Points, in no order, along strands that fork, close into loops and pass close to each other.
Points whose rows are less than 133 apart are linked; no others are. Some points are linked to none.
<27>: [-36  -9  18 -12  40  -3 -35  -2 -24 -82 -20  25 -29  -7  23  -1  21 -12
 -31 -37  43 -14  -6]
<416>: [ 17 -10 -56  16  20   0 -19  26   5 -11  49 -15   5 -21  -3   0   8 -34
  30 -17 -16  -3  40]
<849>: [-35 -19   6  48  -4  11 -41 -50 -28   7 -39  12  28  22  -2  18  72  28
 -28  26  -8  47  58]
<536>: [-56 -65  12  24  24 -13 -20 -69 -39 -16 -54 -11   0  35  -9  -6  41   7
 -16  12  23  21  57]
<539>: [  6 -23 -19 -11  15 -10  38  12   0  12 -32  11  22 -15   7  13 -24   1
  22  -5 -41  -6 -31]
<36>: [ 48  61 -37  -6  -3  31   3  85  45   3 -16 -16  11 -21  59  -8 -46 -81
  20  54  -2  30 -14]
<683>: [-27   3 -52  28  39 -30 -31   5  10  -7 -36 -22  59   4  70  31   4 -47
 -20   1  36 -42   0]
<735>: [ 21  25  46  17  -2  18  21 -22 -52 -27  -9   1 -52  44 -16 -12  10 -30
 -67  -8  42 -12  72]
<716>: [-34 -39 -26  42 -22  -9 -22 -61  -3  16  49  19 -17 -14 -41  13  25  46
  64 -17 -32 -44  -2]
<823>: [-12  72  11 -21 -62  26  21  80  26  22 -15 -35 -12  51  27  -7  -1 -96
  26  74  61  -4  -2]
<815>: [ -6 -34  -3   1 -34 -63  15 -58 -41   2  29   8  29 -47 -35 -39  28  -5
  -7  12  16  18  -2]
<90>: [ 15   7  35 -28  -9   2  29 -37 -24  43  21  28  -5 -13 -95   6  62  82
  26  11 -24  -7   8]
<620>: [ 20 -41 -26   0 -54 -16  49 -92  41  53  70  24 -23 -27 -79  11   2  35
  20  -1  11   4 -26]
<294>: [ 46 -41 -56  45 -10 -28 -45  25  22  18  22  28 -56 -40 -10  16 -80  16
  43 -81 -25   1 -27]
<411>: [ 30  11 -52 -34  24  -6  33  52  73  46  18 -43  -5 -21   2  16 -81 -67
  34  32  -7 -24 -51]
<138>: [ 55   5  49 -63 -16  45  65  38  49  23  11 -21 -31  11 -67  14 -24  15
   0  -1  -9  19   2]
<854>: [-23   3  37 -36  -5  31  24 -74 -49   3 -10  -8  19  74 -16 -29  38  68
  10 -22 -12 -44  52]
<137>: [ 17  43  23  -3  38  29  -4  21 -21 -38 -24 -12 -44  73  21  23  -2 -28
 -47 -16  59 -49  39]
<728>: [ 36  38 -32  -4  23  14 -10  93  65  22   2 -26 -13  -1  12  23 -34 -82
  -7  38  38  -9 -43]
<337>: [-35  31  25 -38  31  60  21 -37   8 -38  40   8 -22 -14 -21 -16  28  50
  26 -20  -9 -42  12]
<75>: [ 35 -15 -13 -10 -24   7  54 -47  69  40  39  20 -45 -52 -81   6 -26  13
 -19   1   0  38 -27]
<775>: [ 10 -34   0  32 -23  16  14 -67 -24  -2  35  -2 -59  28 -46 -23  -2   0
  31 -31  20 -27  56]
<389>: [ 37  11   4   1 -18   1  66  35  13  55   8  -5  29 -28  14   5 -39  -1
  -8  10 -32  24 -78]
<183>: [ 47  -9  -6  21  53 -32 -35  23 -24 -10 -17  43 -19 -30  22  23 -24  22
 -14 -12 -83  66 -41]
<322>: [-38  40   8 -12   9  40 -49  54  14  11 -24 -50  69  88  86  -4  34 -10
  20  17  36 -19  14]
<351>: [-28  -9  27 -13 -39 -32  26 -81 -51 -13  -2  -1  41 -28  11 -42  56 -20
 -48  13  62  -2  21]
<705>: [-17  19  48  12   4   2 -11 -94 -52 -37   9  10 -12  76 -15 -20  42  41
 -20 -11 -16  -6  67]
<762>: [ 48  47   6  -4 -37  16  10  86  24  17 -59  -3  27   4  75 -16 -52 -68
  -2  56 -26  52 -14]
<380>: [-26  42  44 -41 -23   6 -10  49   0 -15 -12 -23  65 -28  66 -38  10 -14
  12  48 -19  50 -50]
<239>: [-15 -47 -28  41  14 -12 -39 -17 -26 -17  32  -3  -7 -59  -5 -25  20 -16
  67 -29 -24   6  59]
<467>: [-12  21   9  15  14   1  40 -15 -27  40   3   8   5  15 -43  32  61   8
 -42  41   8 -16   4]
<343>: [-38  33  25  -2  55  17  -8  -7 -24  13  -3 -30  10  53  -7  10  63   8
 -26  57  -4 -20  27]
<575>: [-21 -24 -32  -9 -24 -29  11 -60  34  28  86  10 -25 -27 -66  -6 -28  27
  48 -32 -19 -28   4]
<41>: [ 18  -7 -69 -11 -11  -9   3 -23  63  -1  96  -3 -36 -17 -19   5 -57   5
  15 -63 -20 -11 -21]
<363>: [  4  -3  47 -46 -10   1  67 -53 -42   1   0 -29  20  38 -30 -46  25  35
   5  -3  16 -37  43]
<296>: [  3 -23  -4  17 -38 -17  -9 -56 -12  56  28  28  -5 -34 -83   2  44  74
  61  17 -51 -13   5]
<657>: [-36  30  -1 -27 -13  19   7  36  19 -22  -9  -7  70 -17  87 -12   6 -26
   8  10   3   8 -24]
<727>: [-29 -50 -19  33  20 -19 -65   4 -20  17 -17  21  48 -34  36  -6  15  63
   0 -36 -42  71 -54]
<152>: [-51 -14   0  28 -17 -12 -26 -54  -9 -34 -22  25  41   8  53   4   9 -25
 -80 -19  37  35  43]
<662>: [  8   3 -53  42  25 -27 -31  20   2 -21 -29  13  33 -31  58  25  -2 -47
 -35   8  -4  18 -16]
<394>: [ 31  -6 -49  15   5  -9 -23  13  42  -3  45  13 -18 -30   0  20 -61  39
  26 -81 -35 -34 -42]
<873>: [ 11  17 -44  -5  51  32   1   1  43 -15  51 -17 -49 -10 -37   0 -20 -17
  36  -1  -7 -53  41]
<384>: [-35  -7  47  -8 -42 -56   2 -73 -35 -10 -29   6  58  13  28 -30  50  -3
 -59   9  21  39  44]
<691>: [-20 -26  19   2  19 -11   6  43  -8 -58   1  32 -19 -49  36   9 -20  -7
 -34 -46  42  10 -70]
<11>: [  8 -29   6  43 -58 -33 -21 -49  -5 -40   6  56 -55  30 -32  18   4  37
  -3 -19 -29  13  23]
<325>: [ 13 -68   1  73 -65 -49 -68 -44   0 -22  49  25 -85 -36 -29  -7 -37  17
  47  13 -25  18 -14]
<72>: [-12   7  36 -44  -2 -19 -12  42 -15  17 -16  -2  60 -37  38 -31  38  40
 -14  26 -48  71 -53]
<114>: [ -9 -46 -14  34  62 -48 -74  25  -6   8 -39  37  10 -29  25  -2 -36  57
 -20  -4 -70  55 -78]
<79>: [-17 -21  55 -89 -17   1  55 -27 -43   4 -24 -21  55 -28 -25 -46  17  25
  50   2  -5 -15   7]
<425>: [-39  45  20 -35   9  61  48   4  21 -31  49  -4   3 -11  27 -16  22   0
   8  14  13 -48  -9]
<907>: [ 38  36  -7 -13 -53  -9  68  22  13  33  15   2  46 -44  27 -14 -31 -38
 -30   7 -14  46 -23]
<156>: [-20  19   9   8 -18  13  -2  69  10  23 -77 -20  29  26  47  29  17 -45
 -19  49  53 -11 -29]
<535>: [-19  40   8 -16  12  34   3  42  -7  21   1 -34  42  63  39  21  56  -1
 -15  23  -7 -29  42]
<274>: [ 39  28 -25   0  36 -44 -12  19   9 -31  16  23 -53 -40 -22  10 -57   0
   1  -8 -50  29 -33]
<161>: [  3  10  -7   8  -4  28  31  66  21  33 -15 -31  14  11  17  42 -16 -44
  -5  44  45 -32 -42]
<529>: [ 22   1 -13 -41  41  24   3  86  79  60   5 -35 -39 -43 -32   9 -73  -4
  34   4   3 -20 -82]
<73>: [ 39   3  10 -41 -43 -28  48 -28 -15  21  44  -4  43 -49 -27 -39   7  -4
  -4   1  -7  38  -9]
<24>: [ 23 -30  -6 -12  45  -3   9  40  66  69  13  -3 -44 -61 -72   5 -84  15
  20 -20 -50  -8 -30]
<286>: [  0  18  -5 -53  59  43 -32  37  26 -28 -32 -21   7   5  30  -8 -37  17
  61 -20 -13 -72   8]
<883>: [  1 -46  12  31  11  -8 -36 -51 -47 -30   5   6 -82  32 -56 -25 -15   7
  43  -1 -22 -29  73]
<605>: [-49  37   3 -10 -20  32 -84  75  50   0 -69 -31  74  64 105  -4   4 -14
 -15  24  61  25 -26]
<829>: [ 46   7  27   1  -6 -37  32 -41 -50 -28  18 -16 -45  31 -48 -12  17 -41
 -42   2  25  19  71]
<897>: [  1 -37  11  12 -18 -30 -20  11 -41   3  -1  10  48 -21  24 -11  27  40
 -24 -25 -22  56 -50]
<519>: [-14  -4   1  51  14  18 -41 -90 -36 -46  -1   7 -59  58 -28 -32  17  50
   6   8 -48 -13  77]
<413>: [ 49  31  30 -34 -15  35  48  47   0   6   8  -3 -29  36 -33  28   1  -4
 -15 -11  13   0  30]
<500>: [-26 -35  -9   3  17 -37 -38 -57 -38 -13  19   7  20 -67 -15 -27  48  -4
  28  18   3  41  16]
<869>: [ 15   5  31  23 -61 -13  12 -70 -50 -23   5  40 -20  51 -27  -2  52  54
 -18  -3  -9  25  57]
<77>: [ 17 -59   1  65 -26 -49 -33 -22 -17 -20  -9  47 -51  -7 -36  32  -9  25
  23   7 -32  18 -17]
<570>: [ 14   6  -1 -46  36   8  13  39  34  -6 -24   3  17 -11  -3   2 -55   7
  37  -7 -33 -45 -34]
<415>: [-19  18  23  -4  57  18 -17   0 -14 -76 -55   0 -12  49  42  -9  -8 -27
 -35 -12  48 -21  24]
<670>: [-16   0 -11  27 -13  -4  38  14 -13  52 -20  20  39 -20  -8  47  50  16
 -41  43  10   4 -47]
<3>: [-20  37  52 -22 -68   3  27  63 -17   6 -56 -29  12  50  49  -1  -9 -67
 -22  55  46   0  -9]
<168>: [-15 -45 -15  15  34  32   2 -29 -51  -6 -45  -9 -11  -5   4  -2  16  -6
  -7 -12  29 -23  65]
<745>: [-17  18 -28  42  -8 -18 -35   0   8 -23 -27  32  40  -1  60  25  16  -9
 -74 -10  -8  47  -2]
<901>: [ -2  18  -5  27 -18   8 -54  97  16  20 -83 -31  46  48  84  33  -8 -40
 -17  11  49  13 -46]
<732>: [ 47  14  25 -12 -17 -36  24  22 -12 -20  43  -7 -55   6 -61   5   6 -12
 -15 -40   9  36  19]
<371>: [ -7 -18 -54  19  25  11  -4  -2 -18  -6 -43 -13  49  31  44  10   1 -16
 -10 -36  35 -43  37]
<283>: [-36  35  -9 -19 -13  75  15  28  30 -24   8 -18  26  -1  67 -26  12 -10
  32  -8  34 -44 -14]
<465>: [ -9  -3 -18  18  10 -17   6   1   6 -17  18  26 -18  34 -21  43  -2  11
 -24 -32  28 -64 -28]
<751>: [  16  -24    7  -27   21   -4   20    3   61   62   34    5  -86  -66
 -114   23  -59   13   -7  -17  -15   48  -54]
<94>: [ 25  27 -15 -23  75  62 -17   5   9 -18  12 -22 -22  31  -9  -7 -46  12
  48 -23  -7 -80  51]

How many points has the smallest loop of links through each point below? Write 0 if it is on no loop.
<239> | 12
<829> | 0
<683> | 0

A piece is two or more points that can be reached from each other along the links. Count, over all rows, the pieces, the separate loops (a circle has one, a figure eight two, a Y none), the forks (points with three links) and the tips (points with one).
pieces | 5
loops | 1
forks | 5
tips | 13
